Points, in no order, along strands that fork and pass close to each other.
Points whose rows are less than 55.3 apart are linked; no others are. Some points are linked to none.
j_715: [ 32 -73  32  15   5   6 -28   6]
j_247: [ -9 -30  46 -12  55  14  -2 -12]
j_311: [ 27 -47  30  40 -57  36 -15   1]
j_107: [ 28  70  37 -41 -33  -9  -6  42]
j_209: [ 14   1  27  19 -85  47   7   0]
j_666: [ 26  44  38 -29 -81  30   0   3]
j_860: [-85 -34 -52 -30   7  37   4 -31]
j_508: [-31 -10  13  14 -51  57  26  17]
j_854: [ 32  52 -44 -14  17 -60  -2  40]
j_530: [  41   20   34   25 -102   15  -25  -30]
j_738: [-65 -18 -43 -16 -59  51  19   9]
j_238: [  9 -65  22  32 -41  41  -6  11]
j_54: [ 12 -11  28   1  78 -37 -21   6]
j_886: [  8  60  20  -4  17 -25  -8  52]
j_815: [ 48 -24  28  14 -37  -5 -35   8]
j_935: [-50 -71  -6  14 -13  53  19  -7]
j_627: [-69 -42 -32 -50   7  40   6 -29]
j_531: [ 53 -21 -77  18  15 -61  -3  14]
j_496: [ -1   9 -21  58  48 -51  -5  37]
j_965: [-55  -8  14  16 -20  51  36  17]
j_948: [-10   7  51 -15  99 -11  -3 -30]
j_222: [ 33   7  28  19 -98  33  -8 -18]
j_236: [-77  -8 -30  11  54  57  37 -75]
j_906: [ 49  64   3 -40  -1 -45 -25  39]
j_103: [-20  50   5  22  78 -53   4  34]
j_989: [ -1  17 -72  47  53 -60  37  32]
j_79: [ 36  -9   2  41   3 -28 -25  31]
j_101: [ 57  49 -12  12 -71 -62 -40 -45]
j_869: [-84   3  -8  12  42  55  43 -50]
j_647: [-37 -20  30  23  81  42  29 -59]
j_731: [ -9 -12  11  27 -84  59  16   6]
j_849: [-55 -49   9  -7  41  46  20 -44]
j_662: [-27 -11 -10 -79 -34  42  11   6]
j_559: [-21   1 -10 -36 -77  54  13   3]
j_826: [ -5 -64   9 -57  -7  38  -7 -10]
j_843: [-48 -30  13   1  67  46  28 -63]
j_995: [-19 -83  24   6  31  36   3 -19]
j_907: [ 24   1  35 -19  18 -14 -22  29]
j_171: [ -9   8   9  59  44 -39  -4  39]
j_694: [-70 -44 -44  -3 -43  48  14   2]
j_460: [ 30 -23 -30   3  62 -65 -22  23]
j_78: [-14  15  27  52  42 -14   2  32]
j_820: [ 50  92 -42 -28 -28 -63  -6  14]
j_320: [ 15  44 -43   5  39 -61   4  44]
j_370: [-35 -23  45  43  61  14  14 -11]
j_242: [ 62  40 -68  13 -54 -61  -4 -33]
j_33: [ 59  -2  21  17 -54 -10 -36   1]
j_667: [ 43  95   0  11 -63 -42 -17   9]
j_464: [ -1 -60  28 -50  15  31  -7 -10]
j_982: [-77 -29 -44  -2  42  46  20 -75]
j_173: [-69 -60 -31  12 -18  52  18 -13]
j_35: [ 45  70  19 -36 -22 -26 -24  36]
j_889: [ 24  -3  33 -61 -27  28   1  13]
j_140: [  0   8 -54  60  34 -57  16  37]
j_687: [ 38  12  39 -49 -29   4 -24  19]
j_581: [ 58  59 -29  13 -58 -62 -28 -27]
j_136: [-22  24  51   6  97   1  11 -30]
j_771: [-17 -71   8  28 -33  52   9   3]
j_60: [-76  -8   1   2  -8  52  41   4]
j_244: [  8  -6  41 -25  84 -24 -22  -3]
j_263: [  5 -79  37   5  27  19 -14  -4]
j_3: [-85  -9  -7   7  22  50  43 -24]
j_511: [ 19  11 -82  19  51 -57  40  30]
j_215: [ 60   0 -90  18 -14 -57  11  -5]
j_794: [ 39  84  30  -5 -68 -11 -15  11]
j_98: [ -7  47 -27   6  64 -66  10  39]
j_18: [ 43  69  42 -14 -77   2 -14  -5]
j_850: [ 58  34  12   9 -81 -42 -51 -47]
j_968: [ 19  27  29 -39 -90  46   6  -4]
j_239: [-32 -30  44  52  73  22  16 -35]
j_146: [  3 -20  47 -10  36   0 -11  15]
j_87: [  1   2   8 -48 -78  48  11   0]
j_611: [-50 -28 -29 -59 -21  43  10  -5]
j_352: [ 47  66 -36 -30   1 -63  -7  34]
j_72: [-42 -71  16   5  34  37  15 -36]
j_213: [  8  -7  -4  11  72 -59 -17  18]
j_670: [ 67  21  20  16 -72 -26 -46 -22]
j_76: [ 53 -54  20  17 -24  -4 -42  10]
j_424: [-15 -49  38 -43  44  26   4 -19]
j_360: [-25  33  38  32  98 -22   5 -10]
j_265: [-28 -13  40  48  47   3   6  15]
j_344: [-18  46  25  19  98 -41   5  11]
j_488: [-55  -5 -33 -26 -80  59  18   8]
j_143: [ 49 -15 -57  10  26 -64 -19  26]
j_798: [ -1 -12  18 -84 -27  41   3   9]
j_97: [ 69  16 -83  19 -42 -62  12 -26]
j_659: [ 27   5 -78  -8  56 -62  33  22]
j_782: [ 44  10  27 -23  -1 -17 -28  31]
j_576: [-97 -24 -55  -8  24  30   2 -46]
j_176: [ 46  91 -21  -5 -44 -47 -17  17]

A fork is a point with three links, a tip a point with one. Leave the first point through the second and follow the links. Name the first fork or tip that comes.
j_360, j_344 -> j_352
j_265, j_78 -> j_659
j_965, j_508 -> j_530
j_694, j_173 -> j_311
j_782, j_907 -> j_826

Name the points in between on the shortest way along the links from the first point to the second, in order.
j_869, j_627 -> j_236 j_982 j_576 j_860
j_666, j_820 -> j_18 j_794 j_667 j_176
j_935, j_488 -> j_173 j_694 j_738
j_782, j_247 -> j_907 j_146
j_511, j_265 -> j_989 j_140 j_496 j_171 j_78
